Points, in no order, along strands that fork and pass close to each other.
In the rows, 128 means zero.
Points whose rows are less than 192 apart are linked; no others are. Some points are linked to none.
tul: [131 136 101 123  97 164 196 102 118 169 119 141  94 123 158 169 122 135
 180  98 145 138 103  76 101  88 127 133 132  99 106 102 170 167 167 133
 109 129 122 159 181 138 124 102  89 162 165 145 102 131 103 206 194  67]
sir: [149 126  91 179 109  98 145 111  93  76  76 128 123  53 117 113 187  99
 156 137 154 121  77  99 121 181 140 111  91  61 156 118 133 181  99 117
  85 114 124 171 138  78 156 115 150 106 142 169 158 119 139 127 167  92]
mase: [ 96 120 116 205 147  90 130 112 146  87 202 113  87  64 122 141 119 169
 104 137 184 116  80 170 143  79 162 132 137  93 148 143 135 120  74  94
  80  64 148 121  96 105 118 166 108 111 145 141 116 161 119 107 119 131]
zez: [117 134  86 142 120 105  88  55 146 163 131  98 138 103 121  46 122 114
  96 115 127 113 165  93 112 171 102 165 108 126 110 121 124 128 126 175
 139 148 119 190 121  97 132 146 103 142  58 106 121  89  82 154 112  86]
Fur: [ 90 146 129 175 104 175 163 117  82 101  68 115 154 120 133 121 130 102
 116 118 158 155 108  93 174 180 123  98 169 140 118  68 126 118 127 125
 104 136 135 115 222 117  95 148 120 118 118 124 140 130  88  96 135 147]
selen: [130 136 168 156 156 114 123 132 156  93 149 174  93 140 114 142 136 173
 125 150  97 122 154 199 140  86 155 115 140 162 171 173  71  82 123 119
 142 135 134  83  89 163 157 116 139 121 122 103 134 160 139 126 107 127]
Dizis: [132 130 129 188 126 161  96  95 154  30  74 116 174 121  71 116 165 105
  86 148  99 152 135  81 163 197 141 114 143 135 162 120  81 137  99 130
 140 111 106  99 150 126 125 141 133 123 100 132 159 117  91 130 113 149]
Rir: [135 149 106 182 108 138 177 165 124  60 103 128 133  67 176 156 142 111
 165 149 141 111 101 106 120  93 167 113 128  80 168 169 126 143  87 133
  98  71 140 109 104 115 148  98 133 122 181 154 150 135 145 161 167 106]
Foto: [164 120 114  89 115 155 151 174 170 108  90 128 194 111 145 143  95  95
 109 105 123 170 166  75  99  97 141 154 153 136 105 193 144 188 140 132
 160 134 144  90  84 136 124  95 142 184 157 134 150 103 155 158 144  91]
gafad: [141 103 131  76 140 116 164 117 122 180 142 169  85 136 110 147 115 121
 136 125 100 119 108 167  75  90 116 114 130 120 108 159 138 121 150 163
 158 155 146 132 105 122 163 123 126 125 134 118 129 117 111 164 121  74]
bizo: [159 157 102  81 105 162 173 124 159 141 117 169 155 121 140 111  99 114
 111  87 151 167 162 118  66 108 111 149 131 113  93 208 151 155 121 111
 164 136 187 104  82 159 149 118 118 179 159 144 141  96 143 176 171  87]
kimad: [ 80  94 136 153 153 146 149 102 107 137 141 161 120  85 137 134  88 163
 120 131 153 104 149 205 157  49 135 101 181 120 136 155  76 112 124 150
 116 150 142 119  79  85 155 109 112  91  70  86 115 167 109 103 126 106]
pir: [152 142 105 111 124 114  82  88 152 168 142 128 111 142  86  52 104 128
  73 115 105 132 172 127  84 196  94 143 119 158  90 118 124  92 137 156
 159 160 138 144 127 151 134 162 129 145  72 115 128  77 105 156  93 108]
rilur: [102 169  99 234 118 123 148  68 122  84  84 145  92 100 134  82 140 148
 148 138  97  95 118  97 179 139 145 112 166 142 144  83  91  98 121 168
 105 104 121 139 170 128 137 129  81 125  86 133 132 132  67 200 146 120]
verok: [128 109 137 124 125 173 137 135 108 100  69 157 112 146 108 119  99 113
  94  66  94 164 124  61 137 161 141 107 195 161 114  76 117 165 184 154
 147 193 111  95 218 136  83 111 118 152 162 149 153 110  93 159 124 118]
Kofek: [119 151  98  85 100 130 147 172 108 195 103 164 110 136 142 117  96 120
 113  88 141 144 101 137  54 142  96 139 106 106  70 127 200 154 154 163
 146 122 177 137 131 138 101 116 153 147 150 163 171  93 138 147 143 100]
Kufu: [120 163  99 172 127 103 125 175 164  95 119 125 125 111 135  82  81 117
  81 150  85 108 117 174  98 131 143 136 134 172 143 165 105  93 104 171
 137  87 188  94 105 117 119 119 162 120 108 150 174  96 130 117 101 165]
belav: [128 150 129 115 103 169 164 137  99 150 101 139 190 106 161 105  97 107
 153 118 150 127 152 159 132 106 105 131 135 118 117 159 139 126 109 143
 128 110 193 112  98 105 161 118 143 133  87 113 139 119 127 113 169 128]
vuki: [147 155 143 104 118 143 140 181  72 134  75 174 150 155 165 134 163 128
 195 136 111 116 142 202 127 109 108 108 111 126 156 129 119  97 146 130
 142 158 183  91  98 155 198  93 174 121 117 151 149 155 159  89 147 142]
Zokub: [131 178  78 155 137  60  92 142 136 141 120 123 101 147 188 127 168 152
 191 119 145  73 133 113  89 118 148 160  83  85 138 129 155 151 146 111
  95 101 122 194 101 161 164  95 125 145 167 186 144 149 156 164 160 135]
Fabav: [149 177 138 141 104 194 150 104 160 103 145 106 198 134 159 126 155 108
 172 132 149 147 179  37 166 166 109 161 118 130 131 141 110 116  91 102
 125  83 105 128 143 149 118 129 107 164 132 113  91  96 129 171 149 153]
Timo: [177 180 144 101 120 157 102 155 118 134  84 144 156 197 133  97 178 112
 158 142  59 152 193 125 164 179 113 141 121 159 116  88 106  78 139 142
 153 164 131 103 139 185 148 144 136 149 108 131 110 103 161 137 127 145]
lafak: [103  95 159  80 108 177 210 137 112 157 151 115 121 118 117 193 120 114
 130 143 145 149  57 152 104 115 102 117 102 103 103 137 196 121  90 126
 110  87 166 111 110 129 113 151 140 108 157 135 112 119 132  99 142 127]
rima: [115  95 111 122 141 115 110 168 182 126 175 105 120 134 109 151  58 136
  53  76 149 168 116  79  87 130 159 148 147 140  99 121 165 176 153 138
 133 133 104 131 169 120  50 136 117 148 172 135 157 136 113 125  80 142]
buler: [164 175 142  98 105 150 134  98 160 146 174 117 149 167 130 119 154 130
 162 152 118 131 188  97 115 177 103 166  82 136 121 139 112 100  93 113
 140  87 110 118 128 186 144 155 115 150 132 134  93  88 166 161 146 161]
zak: [167 119 123  67 120 164 118 163 124 135  86 141 185 126 149 161 100  94
 173 114 111 138 166 113 130  64 128 141 148 120 135 166 140 174 172 130
 163 149 144 104  76 128 149  61 163 158 150 121 134 138 137 156 148  93]
Devu: [104 169 145 182 146 124 134 137 142  97 139 157  93 159 134 112 105 171
 138 165  75  85 142 197 165 114 145 113 167 184 163 135  71  45 113 148
 126  92 122  87 134 145 136 129 119 122 122 119 118 152 142 136 113 165]
pebuz: [102 162  68 222 136  84 116  73 165 105 138 136  62 117 125  71  95 172
  92 115 135 111 112 109 127 129 151 134 154 157 128  89 112 109 136 144
 104 113 141 158 156 128 115 152  83 139 112 148 140 142  78 192 111 129]
maru: [152 130 124  84 123 116 141 120  96 159 115 185 104 161 129 120 141 124
 134 123 101 118 127 194  98 133 114  97 114 133 115 125 125  98 159 136
 147 173 172 122  99 152 179 129 145 133 122 154 140 124 139 127 138  91]
putu: [ 80 137 172 162 130 151 151 107 142 149 199 104 153 154 155 121 105 169
 121 114 188 136 138 124 187 150 112 146 117 150 103 100 139  80  89 111
 108  75 141 131 157 153  89 171  87 125 109 106  94 134 143 102 123 199]
setu: [132 104  97  64 105 151 138  89  77 249 118 121 157 126 140 121 117 100
 172 123 121 117 127 138 102 111  73 150  84  92  96 105 195 151 143 133
 151 137 156 179 100  87 172 111 145 122  91 121 104 110 112 143 161  94]
fal: [135 140 108 163 130  79 109  54 117 109 125 141  61 134  92  74 157 137
 117 184  86  94 114 168 113 156 121 111 115 142 127 130  70  78 101 156
 124 120 107 129 113 129 178 170 100 100  62 130 109 123 104 162 115 113]
tik: [114 117 110 155 133  49 116 146 127  98 110 168  21 129 111 116 131 144
  80 127  88 123  66 169  76 123 157  98 131 131 140 112 110 114 159 149
 124 135 136 123 133 119 141 131 137 106 157 176 182 135 131 134  98 106]
rova: [144 161 140 137 137 127  99 101 167 139 172 128 115 168 104  55  94 146
  82 126 110 130 168 162 131 160 113 141 123 184 123 129 113  46  95 142
 150 119 164 101 128 163 126 174 122 142  82 112 117  91 137 131  82 176]
daf: [111 159 162 126 144 105  91 183 122 147 129 105 138 171 149 131 148 150
 156 146 136 121 140 172 165 146 132 140 120 164 146  90 129  82 122 111
 115 120 153 104 136 149 119 147 157 108 123 139 149 143 169  37 101 230]
bero: [138 130 101 125 117 142 122  82 166 139 151  83 172  82 101  88 123  82
 114 150 132 132 175  77 125 167 104 162  88 111 127 150 115 131  83 139
 141 111 112 155 113  90 128 152 127 131  85  93 122  86  98 152 127 109]
levo: [148 112 135  92 123  99 122 148  83  99 104 160  44 177  93 155 197 127
 140 115  82 147  96 140 102 166 131  78 121 125 137 107 116 137 173  88
 108 177  88 110 175 156 141 130 127 105 189 166 158 138 160 112 134 107]
ruti: [119 155 115 134 111 142 160  72 126 153 142 130 119 152 136 101 115 146
 142  99 125 143 153  88 145 160 106 142 137 149  99  85 115 110 135 146
 119 134 127 134 193 173 111 146  83 162 122 121  86 119 102 192 147 131]
Dav: [132 149  66 184 119  95 160 116 120  88 101 127 107  61 150 119 137 121
 136 129 167 107  89 126 106 133 141 128 101  74 143 143 136 137  87 129
  96  92 154 160 115  93 157 118 121 110 137 173 152 116 115 155 182  73]
Pud: [158 128  93 102 136  69 116 152 165 124 142 114  89 142 115 138 137 110
 116 147  89 103 116 107  23 154 153 175  69 110 130 176 169 159 116 112
 127  93 131 147  96 145 144 127 155 153 177 181 136  92 157 155 132 111]
vob: [133  84 155  68 131 180 203 100 159 158 164 165 119 124 113 176  82 113
 125 135 103 120 112 128  80  52 132 127 156 128 110 165 159 144 143 143
 148 117 154 113  97 144 123 115 114 134 141  98  87 128 114 169 157  67]
matel: [149 152  82 123 141  75 101 162 158 124 121 148  91 127 177 136 134 141
 159 118 118  96 136 101  62  76 165 172  98  99 148 177 148 163 153 128
 125 113 128 161  80 143 145  81 145 164 182 169 140 139 140 185 153  96]
zedum: [127 129 136 159 128  83 144  74 115  80 145 141  78 103  84 111 183 130
 124 198 111  89 104 183 115 115 133 102 101 111 169 162  77  90  72 103
 112  95 119 117  77 127 195 161 103  87 100 123 103 138 135 128 126  88]
Zeg: [141 119 143 123 132 109 156 137  75 119  75 157  57 152 132 168 175 123
 178 142  67 116  92 148 130 118 136  77 140 129 148 111 107 124 170 128
 127 164  84 107 159 142 155 104 111 113 184 144 121 147 136 133 147  92]
zosu: [118 144 104 176 134 122 121  82 114 100  61 140 103 125 128 101 143 143
 154 160  85 106 163  90 195 126 126 104 174 149 146 104  75 129 144 161
 130 168  84 137 153 123 143 103  95 128  80 114 108 143  83 181 151  93]
Begu: [128 141 158 120 127 168 123 180  80 120 116 188 188 137 181 150 148 143
 183 119 164 135 163 193 169  66 107 130 111 122 151 153 116 115 113  90
 124 152 190  89  73 146 185  99 183 108 106 150 134 172 173  50 141 193]
zevur: [ 90 111 133 168 153  87 131 139 114 106 173 127 115  95 158 176 142 176
 132 131 194  97  89 173 144  78 169 131 109  67 154 160 160 131  88  82
  68  87 154 115  72 129 148 145 131  92 170 171 141 174 148  87 138 168]
Ves: [121 134 125 124 110 156 146 125 139 130  99 153 106 164 119 110  83 138
 117  87  91 147 148  80 124 139 125 134 168 186  90  81 115 104 166 166
 137 154 122 103 226 159  82 129  95 162 139 132 115 105  84 196 131 124]
bafo: [151 119 120 145  96 130 159 111  61 124  58 135 120  92 132 145 179  92
 178 151 116 127 105 121 121 131 116  82 122  92 139 111 108 149 149 134
 108 155 109 148 160  91 163 108 142 109 131 143 126 127 122 132 149  81]
nini: [105 144 147 118 148 132  88 181  97 157 148 118 173 157 196 163 142 155
 183 137 156 109 150 156 175  97 123 144 115 126 136 128 150 132 142 105
 120 129 136 129 101 140 137 110 162 115 121 139 119 182 154  56 138 225]
fava: [147  67 143  63 143 111  85 192  88 158 117  76 154 127 112 157 131  96
 124 113 156 149  91 128 120 136 126 115 116 104 114  88 170 180 166 125
 128 168  94 170 143  73 108 106 167 118 120 113 149 127 145  52 113 134]
Vif: [136 121 110 115 121  34 104 141 127 109 137 134  62 144 110 125 158 115
 100 156 107  99  86 174  55 145 143 125  77 105 143 144 140 109 132 120
 113 120 139 140  92 131 153 139 167 116 148 169 176 122 167 111 109 117]
fegev: [ 81 176  81 184 134  83 106  76 119 177 159 110 119 107 145  64 110 156
 104 118 189  86 119 157 126 138 119 149 101 113 112 110 140  93  89 123
  93  89 169 170 105 126 145 176 105 101  85 155 124 131 120 112 122 145]
lavo: [169 111 161  82 134 190 135 196 118 135  99 165 198 132 130 159 120 104
 143  99 105 162 167 142 154  70 119 122 196 168 123 131 119 145 167 124
 160 180 150  73  97 137 132 101 160 144 134  93 118 147 131 115 123 111]
togid: [107  63 182  77 138 139 164 120  90 184 149 152 109 129  83 157 100 109
 101 116 115 129  96 180 133 108 103  97 157 148 127 110 141 105 148 145
 144 160 105 125 150  83 117 149 124  86  91  54  98 125 101  82 110  86]
rosup: [129  82 160  67 125 133 128 129 131 144 166  66 150 114  65 171 139  92
  79 131 158 161 104 107 120 191 107 139  88 108 122 123 162 130  85 116
 119 120 106 143 144  96  72 188 130 100 132 106 121  96 116  71  94 146]
Sike: [ 96 122 131 152 130  76 103 122 114  97 104 147  58 146  84 111 136 132
  70 148  92 124  78 176 131 176 135  95 134 157 140  72 116  86 133 149
 132 156 127 108 151 110 115 147 133  90 119 147 158 122 106  92  80 149]
Tusa: [112  75 123 110 131 108 128 120 151 152 170 134  68 111  76 124  66 146
  51  91 151 154 108 122  83 138 137 125 165 146  94 118 149 149 168 145
 132 172 111 139 153  99  67 154  98 126 137 113 139 104  90 129  76  79]
Zamu: [145 116 139 140 122 168 181 171 175  61 152 120 150  89 126 193 113 103
 118 139 126 134 105  89 108  99 168 137 146 118 144 199 134 147  88 130
 130  62 127  84 100 129 111 116 140 129 188 134 137 119 145 147 129 119]
Panag: [ 79 143 144 151 121 114 145 109 105 168 171 109 113 145 134 127 120 155
 122 122 180 113 108 170 144 158 115 126 101 121 104  90 161  72  90 118
  84  94 167 124 154 145 112 182 106 110 112 145 116 124 130  91 125 178]
paku: [121 115 131 141 167  98  76 155 152 125  82 130  62 160 124 117 100 160
 136 147  33 112 134 113 167  99 152 115 173 191 151 119  68 125 187 160
 157 174  57 124 169 137  92  70 107 141 139 105 127 149 109 154  99 140]
boz: [128 109 131 140 151 126  69 105 145 115  89 113 122 151 117 121 137 122
 156 154  59 132 144  75 196 145 137 129 153 162 142 100  92 140 170 154
 150 163  40 162 166 116 112 101 108 134 101  91 105 139  91 160 120 129]
nugon: [ 96 114 101 142 145  75 107 127  85 198 113 132  82 129 138 121 122 142
 123 115 133  90 103 168 126 121 123 117 145 116 116  74 132 131 167 156
 124 162 112 188 157  93 126 120 121  92  96 113 133 150 101 113 119  97]
voz: [118  95 147  76 133 118 102 153  98 178 137  67 126 135 100 171 138  98
 127 133 142 140  90 112 108 180  99 130  67 112 113  83 189 147 132 110
 132 141 106 156 161 113  79 151 148 103 140 124 134  96 141  75 115 153]
Moto: [170 114 184  96 148 180 104 194 153 100 115 123 192 146 118 159 140 116
 120 106 107 168 200 123 185 107 128 137 195 194 131 116 105 128 137 124
 171 168 118  62 120 140  88 111 142 143 135  78 108 148 156  88 103 139]
foz: [142 172  98 151 141 123  95 114  98 112  50 179  89 181 125  96 162 136
 125 107  92 145 165 103 163 148 114  98 154 146 113  80  91 119 200 113
 144 220 108 118 177 169 170 104 125 130 103 146 164 140 116 114 126 113]
bip: [109 107 100 145 137  92 107 152  97 103  99 145 137  82 188 118 135 102
 151 140 158  80 112 179 112  71 136 114  97  77 160 171 119 139 101 133
 107 107 160 147  53  86 190  99 175 104 107 157 172 149 147  91 146 122]
sovop: [116 131 101 106 115 157 193 119  94 204 138 148 107 143 171 182 138 145
 196 109 151 123  77 111 112  84 119 144  83  77 110 104 196 161 166 106
 106 120 159 163 153 158 148 115 120 143 176 149  85 163 130 141 188 107]
leva: [115 143  96 126 108 135 184 143 104 179 121 155  61 133 141 145 122 129
 140 120 120 126  66 141  59 160 122 128  87  95  86  98 196 119 125 160
 112  98 179 130 165 152 110 145 120 135 174 196 137 100 136 174 165 105]
zubid: [135 102  84  70 110 144 123 157 110 231 111 115 148 116 153 127  85 110
 146 116 126 126 107  96  69 107 107 156  97  84  92 113 207 196 155 135
 175 122 141 165 109  98 115  95 149 155 140 139 144 103 115 171 165  98]
tir: [107  69 148 139 163 118 120 161 142  95 112 117 117  88 121 169  90 124
 132 167  70  93 115 133 165  67 159 115 171 158 160 158  95 134 121 186
 144 115  77 113 124  73  96  96 145 113 111  88 116 146 104 137 101 116]
Nati: [134 127 114 215 135 113 118  63 166  12 101 122 116  99  47  91 133 123
  57 144  95 156 115  73 107 182 156 126 150 145 171 140  91 148 103 115
 134 119 114  92 154 123 124 143 102 143 132 158 160 128  81 179 103 130]
mak: [ 79 149 125 191 137 151 138 117 134 121 134 143 117 100 149 100  88 148
 130 131 130  84 139 172 166  89 144 103 182 171 140 133  78  67 120 168
 127 100 148 101 133 105 133 144 113 126  73  89 137 135 110 122 120 133]
savat: [ 98  92 179  82 160 157 145 127 123 189 185 135 124 165 144 190  85 159
 186 137 116 100 111 148 172  63 112 126 134 152 116 115 147 127 156 131
 134 119  95 143 135 135  96 122 106 123 119  66  55 168 119 136 136 146]
tekun: [155 113 132 129 102 109 189  88  98  83 148 150 102 109  88 149 179 115
 111 151 139 131 107 185 105 134 140  91 112  87 165 177  99 116  91  80
 106 126 145 102  90 137 183 161 118 109 157 138 121 141 147 108 127  89]
sozu: [139 106 143 115 168  59  54 168 161  82 157 103 116 167 140 156 150 164
 129 131 151 147 132 109 143 110 187 134 113 114 155 144 126 171 161  77
 112 145  72 143 113 157 113 100 151 133 170 157 152 184 168  84  82 182]
temeg: [147 116 203  82 134 183 132 157 140 101 144 126 162 164  89 147 143 122
 126 143  99 150 142 169 162 136 118 130 152 189 145 124  93  90  99 129
 147 123 101  76 132 129  91 145 148 115 121  73  90 113 143 105  95 136]
tifu: [100 157 131 124 118  95 108 209 106 130  99  99 136 145 172 150 122 119
 151 134 140 123  84 112 112 162 140 145  82 107 133 118 188 147 115 126
  95  83 162 121 141 151  99 123 148 121 182 180 172 121 179  84 144 202]
Defos: [134 155 116 120 108 145 161 113 113 143 142 139 179 113 147  91 137 127
 112  94 212 159 150 144 128 147 111 126 127 107 107 164 147 131  97  76
 118 132 182 129  88 124 144 139 116 124 126 150 149 122 150  82 153 118]
sadi: [127 163 108 137 131 121 116  87  96 149  98 164  84 171 138 102 166 168
 137  76 161 157 164 119 159 148 111 103 159 153  93  85  99 130 206  74
 128 217 103 159 172 163 171 111  90 137 120 114 127 162 121 115 121 106]
gosat: [138 180 124 143 130 127 121  85 182 157 193 110 147 149 152  72 130 148
 152 142 112 109 203 113 136 133 120 187 111 141 123 156  88 101 121 119
 132 102 113 150  87 167 158 127 103 171  94 111  80 122 131 185 132 153]
zevor: [122  64 126 102 139  91 109  89 121 104 124 119  90 105  53 107 127  97
  70 141 110 134 127 143 110 151 140 104 141 125 143 136  89 138 133 159
 142 177  84 144 116  71 139 133 122 100  95  96 126 119  92 133  88  65]
Dis: [127 119  98 151 145  97  70 154 156  99 126 122 106 144 118 128  99 152
  68  87 141 152 124  86 129 146 164 128 147 140 132 110 130 180 189 124
 128 164  74 154 191 127  70  95 128 150 179 154 169 151 118 145  85 152]
lopir: [107 121 194  64 126 222 169 105 120 181 168 133 188 151 159 177  99 138
 196 144 133 117 132 137 184  75  91 143 113 134 106 114 155 124 128 117
 125  84 131 121 147 134 117 133 124 128 103  60  45 155 127 128 155 149]
pugu: [174 196 145  83 103 158 113 144 137 162 126 110 191 189 135  89 147 112
 167 140 101 117 178 136 130 175  92 156  83 133 112 113 121  81 100 128
 148 106 162 113 105 176 147 150 142 155  89 124 112  98 168 133 134 180]
darog: [112 106 134 172 125 142 164 113 136  83 193  96 158  57 112 145 142 118
  85 122 215 138  99 112 150 128 132 119 127  77 134 146 142 139  64 102
  91  78 123 130 109  66 102 164 109 109 132 115 122 127 125 100 130 132]
Lurem: [119 129 142 138 132  93 113 138 123 101 128  87 100 142 119 165 171 120
 165 170  81 107  91 108 122 167 144 113  96 121 164 134 129 125 113 129
 102 100  83 127 155 147 117 143 138 110 150 156 124 121 133 146 118 157]
Galiz: [123 138 119  78 112 178 135  93  86 228 140 130 181 153 154  88 102 123
 158 128 151 109 143 159 119 115  81 156 105 130  92 116 166 112 119 142
 154 127 181 162 109 118 161 127 138 139  50 103  87 122 123 115 167 128]
retad: [ 89 154 107 134 137 126 134 127 119 193 130 124 136 130 191 138 113 150
 190 121 164  93 125 126 117  95 118 160  91  70 113 131 184 147 129  98
 100 100 162 164  87 156 145 119 127 135 148 166 119 157 138 144 183 158]
bulug: [109 109 145 157 122 150 144 154 110 114 116 115 119 123 114 137 106 103
  92 136 108 116  86 132 141 155 141  98 160 171 131  79 130 102 117 178
 126 123 135 100 182 109  74 149 136 111 129 106 140 114 110 112 104 149]
Zok: [125 139 115 155 112 151 180 102 144 127 161 129 115 118 136 122 125 152
 132 104 166 154 125  92 140 128 133 124 149 119 121 122 127 142 136 121
 114 131 123 142 153 154 112 132  77 142 159 127 111 138 116 174 139 104]
Temot: [ 91  99  99 131 175 119 101 127 107 151 145 129 156  88 174 114  98 141
 145 120 161  87 136 187 141  39 124 115 132 105 120 169 124 136 117 149
 133 147 141 149  58  81 169 132 151 106  82 117 132 179 111 106 142 137]
vot: [113 131 104 176 144  70  75 144 128  83 127 116 155  87 165 100 138 147
 125 143 195 117 120 138 130  90 147 130 121  70 148 164 119 141  97  88
  93 106 141 158  54 110 150 123 158 110 132 167 173 159 147  77 129 156]
miza: [170 100 130  95 139 124  77 172 115 138  56 117 150 129 143 134 115 106
 150 107  95 147 173  88 149  89 142 111 155 122 129 115 112 180 208 137
 167 195 101 148 133  99 152  52 159 156 128 120 146 137 142 140 121  71]
mape: [110 149  92 189 132  78 113 110 162 101 158 107  97  99 104  68  89 147
  51 138 107 112  99 151  84 145 147 123 124 161 136 137 112 121  91 150
 127  91 154 136 122 106 108 155 123 134 106 145 140 112  91 145  98 147]
sek: [131 160 156 144 141 132 100 171 149 147 120 140 148 141 116  79  87 131
  91 149  93 105 151 197 116 142 117 141 138 194 130 135 120  39  92 189
 163 113 195  89 105 129 115 135 155 133  76 115 140  97 146  90  91 170]
Gabi: [141 135 171 124 113 194 155 123 198 103 167 126 196 123 144 171 129 129
 153 118 148 156 177  66 171 106 127 147 167 156 128 157  89 138 111 110
 138  85 106  97 132 158 109 123  94 155 168  72  78 126 138 174 150 129]
tumod: [138 127 170 104 118 213 201 115 182 125 171 179 162 125 126 175 101 125
 129 110 145 148 140 127 148  63 123 122 159 142 112 183 111 141 109 125
 143 113 156  88 108 167 110 124 114 165 153  84  71 137 125 182 156 104]
vukes: [162  85 145  60 133 131  84 150  94 176  96 107 132 137 114 149 154 103
 148 127 107 154 148 123 149 121 116 116 138 137 118  99 132 162 186 107
 145 194  85 148 142  98 136 108 142 120 113 101 128 135 139  84 110 101]
Gunum: [160 115 153 126 143 105  89 156 163  52 145 126 119 143 126 152 155 151
 123 160 106 139 147 155 150 101 167 113 148 141 162 172  81 136 138 102
 143 131  90 104  87 143 128 102 157 125 155 122 132 156 168  99  87 142]
betum: [118  90 100 159 169  53  57 155 143  79 142  89  95 126  95 126 134 159
  99 130 128 134  92  91 132 127 172 127 113 116 159 119 134 186 167 103
 122 158  54 171 130 104  87 103 145 113 159 146 146 163 128 101  90 150]
Dagib: [119  82 196  78 137 167 134 126 154 113 179 108 144 116 101 178 106 111
 161 171  99  95 131 151 144  98 111 138 125 148 144 147 114  93  84 157
 132  66  95 103 115  95 108 152 140 119 111  67  71 106 139 131 129 134]
resid: [132 164 157 158 124 144  87 168 126  91 129  97 176 145 134 116 165 127
 128 132 153 157 146 107 166 195 124 142 124 154 136  84 121 122 108 103
 108 119 110 106 170 156  91 139 139 119 131 153 157 118 157  84 116 227]
rut: [138  91 147  84 123 140 150 118 159 109 191  91 166 113  96 177 154 113
  96 134 176 146 117 103 112 153 127 143 108  95 131 170 157 153  68  89
 125  90 112 128  92 101  99 168 135 118 155  94 110 104 149  84 108 138]
sokas: [ 97 153 118 158 110 152 142 158  86 131  81 109 163 121 151 121 123 118
 117  86 196 166 114  98 154 163 118  97 157 117 113  90 157 165 151 114
 110 164 138 130 191 110  99 104 134 122 144 135 164 123 116  67 135 151]
mor: [135 146 136 154  97 133 204  72  90 122 151 150 129 107 111 119 183 131
 128 119 180 151 122 173 132 170 115 102 118 101 132 139 122 106  89  76
 101 112 180 110 125 148 176 166 111 102 138 151 120 128 159  85 151 108]
ramav: [124 125  94 125 113 129 135  37 126 194 127 117 112 125 131  86 124 134
 146 109 131 126 153  69 130 154  94 145 112 118 109  87 138 137 155 145
 140 146 104 190 180 117 121 136  82 154  81  98  84 105  72 207 150  80]
nonar: [139 159 104 143 112 108 113 160 131  91 107 122 182 111 165  95 147 122
  97  76 213 168 126 116 133 168 133 123 131 109 114 144 155 169 128  97
 113 139 160 113 123 134 106 106 134 133 165 159 206 124 170  75 122 146]
dero: [169 169 121 119 126 134  84 144 120 111  47 147 136 162 103  81 166 107
 117 116  68 166 173 125 158 188 113 119 148 170 116  88 100  84 160 133
 169 220 129  98 163 160 160 135 142 154  99 123 159 119 141 109 122 130]
Fusu: [139  88 124 134 122 112 112 131 107  36  99 123 146  95  98 141 172  99
 104 140 160 151 119 109 158 140 150  95 141  93 158 138  98 170 132  89
 110 174  87 133 124  89 140 117 145 106 139 122 151 145 135  74 110  99]
dap: [141  88 143 105 130 110 128  97 150 104 163 128  89 111  44 112 111 120
  31 115 120 167 114 131  84 158 130 102 132 145 134 141 117 127 126 124
 144 165  97 113 138 115  95 170 106 108 146 111 133 106  95 145  83  80]
sil: [152 155 153 167 129 163  89 136 157  56  95 101 192 148 100 133 175 112
 108 142 117 162 161  51 177 189 138 134 137 140 159 111  87 143 114  99
 125 118  78 110 161 149 102 123 136 126 138 147 141 127 131 107 111 190]
Let: [119  93 142  68 158 108 102 121 133 210 183  95 104 174 141 174 103 166
 151 111 144 115 138 131 122  74 131 157 104 120 109 128 169 160 161 119
 132 144  84 179 107 138 121 125 118 126 141 108 102 161 115 130 128 144]
Nidob: [119 180 108 197 111 115 108  90 146 125 153 127 145 103 164  59 130 167
 127 145 155 100 166 137 146 139 126 144 126 120 133 132 106  88 109 113
 118  99 155 147  99 144 178 136 102 139 101 154 131 123 132 138 144 142]
zit: [135  86 111  73 150  87  73 135 134 200 150  96 115 136 152 157 128 133
 133 121 128  95  97 116  61  91 130 158  90  81 114 134 182 178 169 131
 145 138 100 198 104 115 117 108 142 126 147 131 139 133 133 138 138 110]
rul: [155  84 150  85 118 166 114 126 142 143 140  72 192 106 107 154 118  74
 139 177  85 110 139  88 121 119 106 148 110 133 127 153 123 142  97 156
 149  90  87 141 119  87 112 125 140 129  89  75  94  95 124 152 120 114]
tis: [ 98 130 177 108 118 182 179 104 147 172 190  96 188 132 160 160 110 137
 167 133 167 132 125 107 163 113  87 163 106 119 104  98 154 124  90 119
 108  65 149 139 159 144  96 157 107 146 119  95  50 129 137 135 153 164]
Munu: [182 105 154  86 108 172 166 170 166  69 106 140 173 127 108 157 114  84
  87 118 101 163 134  98  87 132 146 135 158 152 113 173 136 136  97 139
 160 110 150  43 110 145  90 118 140 147 175 124 143  68 152 145 121 124]

Follow the links from the first point to the second, and from the first to the third. Name the last point that the two ways share.
rilur, fava, sokas | zez
leva, gosat, Vif | zubid
fal, Panag, Zok | Defos
Begu, dero, Kofek | buler
daf, dero, Galiz | buler
darog, Vif, rilur | zez
bafo, Pud, verok | ruti
levo, rosup, Kufu | zak

A fork is a point with three links, a tip a point with one. Leave the first point through the second and follow the links. Name the first fork or tip that comes.
sil, resid | buler
zevur, mase | zak
zosu, rilur | zez
vob, gafad | Nati
fava, voz | zevor
Nidob, fegev | zubid
Fur, bulug | ruti
ruti, Zok | Defos
levo, Zeg | Foto

A fork is a point with three links. Follow the links from the first point to the second and name the forks in between, in order.
tul, fava | ruti, zez, zak
dero, mor | buler, zubid, Defos
paku, matel | zez, ruti
gosat, Zokub | zubid, Defos
sokas, Fabav | Defos, zubid, buler
ramav, sir | zez, zak, Foto

Name the points in between on the shortest way along the links from the first point to the second, in order.
Dagib, Defos | rul, bero, zez, ramav, ruti, Zok, tul, sovop, retad, Zokub, matel, Pud, Vif, tik, Sike, bulug, Fur, sokas, nonar
ruti, mak | ramav, zez, bero, rul, Dagib, temeg, Moto, lavo, zak, miza, vukes, fava, voz, rosup, rut, darog, mase, zevur, vot, bip, Temot, kimad
foz, vuki | dero, Timo, pugu, buler, Fabav, Gabi, tumod, vob, gafad, maru
paku, miza | boz, zosu, rilur, pebuz, mape, Kufu, sek, rova, pir, zez, bero, rul, Dagib, temeg, Moto, lavo, zak
